Each row is a point on a landscape with many peaks, with its height.
From any point a climber steps to the highest of the 2 points nearest to it. It stops when none of these is higher. Distance is the straight distance between rows; heights are no part of it.
zet (h 38.1): [-42  14   1 -12 -24  13   9  31 -10  11  12  44  38 -40  21   2  18   4
   1  -9]
rop (h 32.5): [ 15  24 -38  -1   6   4   4  31   3 -25  -3  18 -16 -24  -5 -27   8 -24
 -21 -26]
Zesu (h 12.3): [-28  -5  -4  12 -14  -2 -13   1 -15  20  34   5  33   1  24  21  28  20
  10 -34]
zudif (h 40.8): [  0 -28 -10 -16  16  -4 -33  13 -14   8  11 -31  18  17   6  -2 -21  23
 -13  16]
vurag (h 39.1): [ -1  -4 -23 -14 -10 -26  43   4  18 -17  21  -2 -31   9 -14 -35  -4  -9
  -8   2]
zalo (h 15.5): [-20   4   1  18 -15 -13   0   1 -38   3   5 -12  15  -7  10   4 -20 -13
  13   1]
Latuz (h 38.4): [ 26   3  12 -18  28  11 -39  12  17   1 -21 -29  -5  15 -26  18 -27  27
  -5  21]
kanud (h 36.4): [-17   9 -15  -1  -9 -13  32   1   5   6   9  17   2 -19  -2   6  -9   7
   7 -14]
suke (h 22.9): [-31   0  14 -23 -20  -7 -50  32 -10  11  41 -14  37 -12  15  14   3  30
  16  -5]
vite (h 61.2): [  3  21 -15  22 -10 -14 -22  11 -10  -4   4 -34 -18  19 -31   7 -26   3
  10  -5]
gasit (h 5.8): [ 19 -15 -15   6   7  -4 -13  -8 -26   6 -26  11  19 -20  33   6   1   2
  -3  -1]
Zosa (h 47.3): [ -2 -14  11   3  -6  18  31   9  36 -33  15  46   0 -20  -1 -10  29   7
 -15  -4]
busi (h 33.5): [ 16  -5  36   0  -3   9  19 -13   6 -33 -25  16 -10  -9 -10  -4 -17 -20
   8  37]
Gur (h 46.9): [-19 -29  25  21  29  17  29 -20  12  -6  43  10   4  -2   7 -10  29 -44
 -19 -19]
levap (h 11.1): [ -8 -10   3  -3 -30 -15   1  -4   9  15 -10  24  26 -25  27  33  19  45
  22  -6]
tal (h 16.2): [-25  -3  14   5 -43 -30  44 -10  37  -7  25  16  12 -14  16  23  16  24
  28 -29]
mup (h 39.9): [ 35  -7 -11 -30  19 -19 -20  22  18  -2 -11 -43 -14   3 -12  -7 -22  36
  -9  27]
vifu (h 13.1): [-15  -5  57 -21  -4  27 -19  -9 -16  35   2   2  14  16   4 -10 -17 -22
  -9  14]
lanon (h 24.9): [  7 -32  -7  27 -34 -26   8 -21  -8 -10 -10   3  -7  -7  38 -23  18 -17
 -11 -10]
zosut (h 41.4): [ 30 -13 -21 -34   0 -45   7   1   7   9 -30 -39 -19 -14  12 -20 -25  19
   2  28]
Genov (h 27.5): [  6   5  16 -12  16  12  10   2 -18 -10  -9  18  12 -29   1   0 -30 -26
   4  18]
mapag (h 47.5): [ 36 -13  -7  -5   0  -8 -27  23  28 -29   8  -8   3  12  -3  16  23  62
  -1  -4]
semuf (h 45.6): [-29  -8  17  27 -15 -21  41 -24  16  10  10  -2 -14 -31  12 -18  -6 -50
  -7 -22]
Fuz (h 65.6): [-39  -3  32  -3 -18  30   8   9  -4  27  15  41  23 -27  19 -12  15 -22
 -17   1]
Meli (h 18.4): [-16 -11  41 -18  -5  38 -28  -3  -2  18  -9  13  11  34  -3  -2  18   7
  -6  32]
lipe (h 48.4): [-12  11  -7  20  30  21 -42   5 -21   1  32 -25  14  25 -23  28 -17   0
   4 -19]
gazu (h 32.3): [ 10 -12  19   4  23  31   0 -34  14  16  14  27  -1   7   1   9   4 -13
 -11 -17]
labar (h 40.6): [-40   7 -32 -29  27   9  25  19 -14  -8  28   7  22  16 -15   9   3  23
  14  14]
Vebo (h 38.2): [-18   8  20   2 -23  25  12  10   8  25  -6  31 -10  -5  -6 -33  10 -27
 -28   6]
tene (h 24.1): [ -3  19  -7 -28  23  28   8   7  -2  29  -9  21  -6  16 -20 -15 -10 -15
 -17   8]
susa (h 24.8): [-12  12  35  -8 -13   0  26 -20  -2  15 -34  18  -2 -29   0  -2 -45 -36
  10  15]
Zim (h 43.5): [ -4   1  -7 -18  11  -8  30 -14  11  -5  15   2 -27 -13 -13 -26 -29 -38
  -4   3]
gokin (h 23.2): [-47 -14  22  20 -16 -22  36 -26 -16   7  18 -26   7  15   3   5  -7 -18
  21  16]
Kupi (h 44.0): [ 25  -6 -10 -23  23 -14  22 -17  13   0 -39 -13 -17  -1  -3   0 -14  11
   8  30]
naki (h 63.3): [ -4   8  36   9 -33  -2   4 -25  12  19 -27  -9 -29  34 -28  -6 -12  -7
   6  22]
mokot (h 39.4): [  2  -6  22   6   5  15  34 -12  27 -35   3  31 -10 -30  -9  -3  -9 -22
  -2   7]
kor (h 13.2): [-12  -9  -1  -4 -32 -28   5 -12  30   2  16   5  16   1  10  37  17  57
  35 -23]
leno (h 47.4): [-25   5 -23 -24   0   1  25  22  17  -9  15  17   2  26 -17  -3  36  38
   5  18]
kasu (h 25.4): [  0   1  12   8 -19  27 -11  17 -15   4 -20  23   3  14   0 -17  26  -4
 -16  26]
nevu (h 26.8): [-32  14  -6 -19 -34 -13  -6  40 -20  -3  19  12  43 -17  19   9  12  25
  22  -8]
Vasa (h 27.4): [-29 -12  -1  39  -3  -9  33 -33 -21 -24   0  -9  -6  21   2  -2  -1 -40
  12   8]
tutud (h 36.8): [ 10  -2 -46 -27  11 -14  40   9  32  -6 -10  17 -29   2  -2 -38  21   4
 -24   2]
Kibep (h 47.6): [ 34   9 -48 -10   9 -18 -37  25 -28  -7 -15 -30 -17   4   4 -27  -2 -10
 -13  -1]
Fosa (h 4.4): [ 32  -2 -14  10  11  -3 -36  24 -37 -20 -27 -15  22 -25  20  10  -3  13
   4   8]
kive (h 53.9): [ 20  11   1  17  11   7 -56   5 -18  13  13 -28  -1   4 -14  13 -34  -6
   0 -23]
gabap (h 58.1): [-12   7 -22   4   1  10  31  15  21 -25  13  41  11   1  -4   7  38  25
  -3 -18]
Kez (h 51.7): [ 34  15 -55  -6  26 -18  -8  16 -17 -13 -45 -36  -8   1  20  -8  19  14
  -2  12]
gatep (h 43.4): [  8 -15 -24   2  26   3 -20   3 -23 -10  33 -13  16   7   6   6 -10  11
  -2 -16]
dafe (h 36.9): [ -9 -17  27   2  25  26  15 -33  17  35  25  22   0 -10  14 -13   4 -45
 -30 -32]
gir (h 45.9): [ -5  24   5   8  33  23 -16 -28 -21   5 -22  -1   6  30 -22  35 -34 -12
  16 -15]
masu (h 30.8): [  1  26  -4 -33  25  32 -16   4  13  45  -2  18  -1   9 -25  22  -1  21
  -2  -2]
vaf (h 53.6): [-11  10  -7  11  29  14  -7  -5 -20 -20 -33 -11  18  21 -19  40 -18  13
  25  22]
sunet (h 60.3): [-33  30  12  -2 -18   4  -3  23  15   8  56 -11  -8  18 -34   3  20   7
  12 -13]
peki (h 8.2): [-13 -25   2   3  -6   6 -10 -14 -22  21 -22  20  36  -9  34  24  14  27
   8  12]
Lif (h 36.5): [ 43   6  22 -32  21   7 -29   2  12   8   0 -15 -13 -11 -21   1 -46  -1
  -4   9]
betad (h 35.1): [ 31  14 -47 -27  28   1  12  19  24   7  -5  21 -15 -22   5 -22  19   7
 -28 -25]
fud (h 19.8): [-24 -31  22  12 -23 -36   2 -13 -22   3  18 -37  22  -2  25   4 -20   5
  16  10]
Dif (h 55.1): [ 35  32 -22 -14  36   4   2  20   7  -3 -43 -37  -6  -6  10   6  15  34
   1  29]
Nudi (h 66.2): [-36  -5  37  40   1   3  35  -7   2   4  23   0   4 -16   0  -4  24 -55
  -4 -15]
lav (h 26.3): [-17  11 -20  30 -40 -27  27   5   0 -17 -14   9 -20  -6   1 -25   4 -21
  -3 -11]
Vif (h 38.9): [ 38  -6  10  11   8  24 -31 -14   9   9  -3  17  -5   2  -3  14   9  12
  -9 -13]
gudir (h 50.6): [ 45  21  -3  12   9  -1 -20  21  22 -27 -29 -15 -15  -1 -19  21  20  44
  10  13]
puzet (h 17.6): [-27 -11  -5  46 -22 -11 -18  -3 -31  12  13 -21  23  27  20  13  29  10
   7 -19]
Karoz (h 29.2): [ 60 -10 -23  -5   3  -9 -30   7  -5 -18 -29  -4 -12 -29  29 -14  18   0
 -14  -3]
Kevo (h 31.3): [ 44 -24 -17 -28  11  -2 -32 -17  -9  -4 -23  -7 -23 -14  22 -25  -5 -37
 -21   5]
Kamot (h 47.7): [-28  12  -4  10  -5  10  12  -2   2  21  29   8  -5  16 -13   5  15   2
   2 -13]
Sotoz (h 43.1): [ 26   7 -16   6 -10 -11 -22  12 -17 -21  17 -19 -24  -1  -3 -27  -5 -27
 -11 -13]
Tes (h 34.1): [-11  -8  20  19 -28  -6  17 -20   0  20 -18  21  -1 -36  22 -11 -15 -34
  -6  -9]
levun (h 37.3): [ 11  13  -7   6 -13   4   3  21  -6 -43  -3  11 -26 -17 -10 -38   0 -45
 -15   7]
Rekat (h 24.4): [-30   1 -13  14 -26 -26  41   7   2 -23  21  18  30 -15  22  15   5   7
  20 -37]
fosug (h 27.3): [ 37 -36 -11   7  -6  -6  -5 -10   1 -26 -29  20  -7 -12  34 -23  31  -5
 -17   9]
rosak (h 34.0): [ 36 -10  16 -23  18   9 -25 -19   0  12   9  -1 -13 -15   5 -16 -31 -34
 -15  -7]
naz (h 51.2): [-13   1  19   4  -8 -15  27 -33   2  10  -3 -18 -28  17 -19 -11 -31 -35
  10  11]
kad (h 45.7): [ 24 -21  -5   6  -1   4 -24  10  20 -16  41  -4  -2  32  -4  -1  33  40
 -12 -19]
sos (h 60.6): [  9  37  -3 -16  43  17   7   9  -1   2 -49 -19  11   5  -9  29  -4  23
  18  34]
girub (h 37.5): [  7  21   1 -24  34  21  -6 -26  -1  41 -30  11  -1  20 -17  25 -29   5
   5 -12]
bunaf (h 47.2): [ 24   5   1   2  11 -15   6  -4  21 -23 -30 -23 -12   2 -21  28 -13  33
  24  27]
Kub (h 21.9): [  2 -14 -17  44 -46 -31  -9  -6 -19   4  -8 -15   1  20  25  -7  25  14
  -1 -22]
Vivi (h 49.5): [-11   6  27  -8 -23   4  -4 -22  21  30 -51   1 -10  32 -20  20   5  27
  16  32]
Lomes (h 68.9): [-13  20   9  -4 -17  -9 -27  31  12  -3  37 -37 -12  15 -36   7 -21  21
   8   0]
tovo (h 43.2): [ 32 -24  24  17   0   2 -19 -21  21  -9  37 -10 -16  10  -3   5  10   7
  -7 -16]
rel (h 31.2): [ -6   0   3  43 -19  -9  17 -16   2 -34   4  -3 -27  -3  -4 -14   9 -45
   3 -10]
guge (h 41.5): [-28  27 -29  -9  33  18  -9  13 -23   9  19  -5  19  16 -26  31 -19  14
  17  -7]
gilel (h 17.7): [-15  -6  17  -6  16  24   0  -9 -21  12  11  -1   5  31  -7 -17  -9 -29
 -11  13]

Call two points neighbours if one is among the 2 nearest of the other. Go from one point of each pair to the other, from neighbour to neighbour, staying as high as possible. Name the lowest point that can't be avoided.
naki and gabap -> Zesu
Fuz and naki -> Meli
gabap and gudir -> mup
Nudi and gabap -> gazu
Lomes and rel -> lanon
gabap and Lomes -> labar
naki and sos -> rop

For each start below, name the point where the climber stops.
gasit -> Lomes
rop -> sos
gilel -> sos
Fosa -> gudir
puzet -> gudir
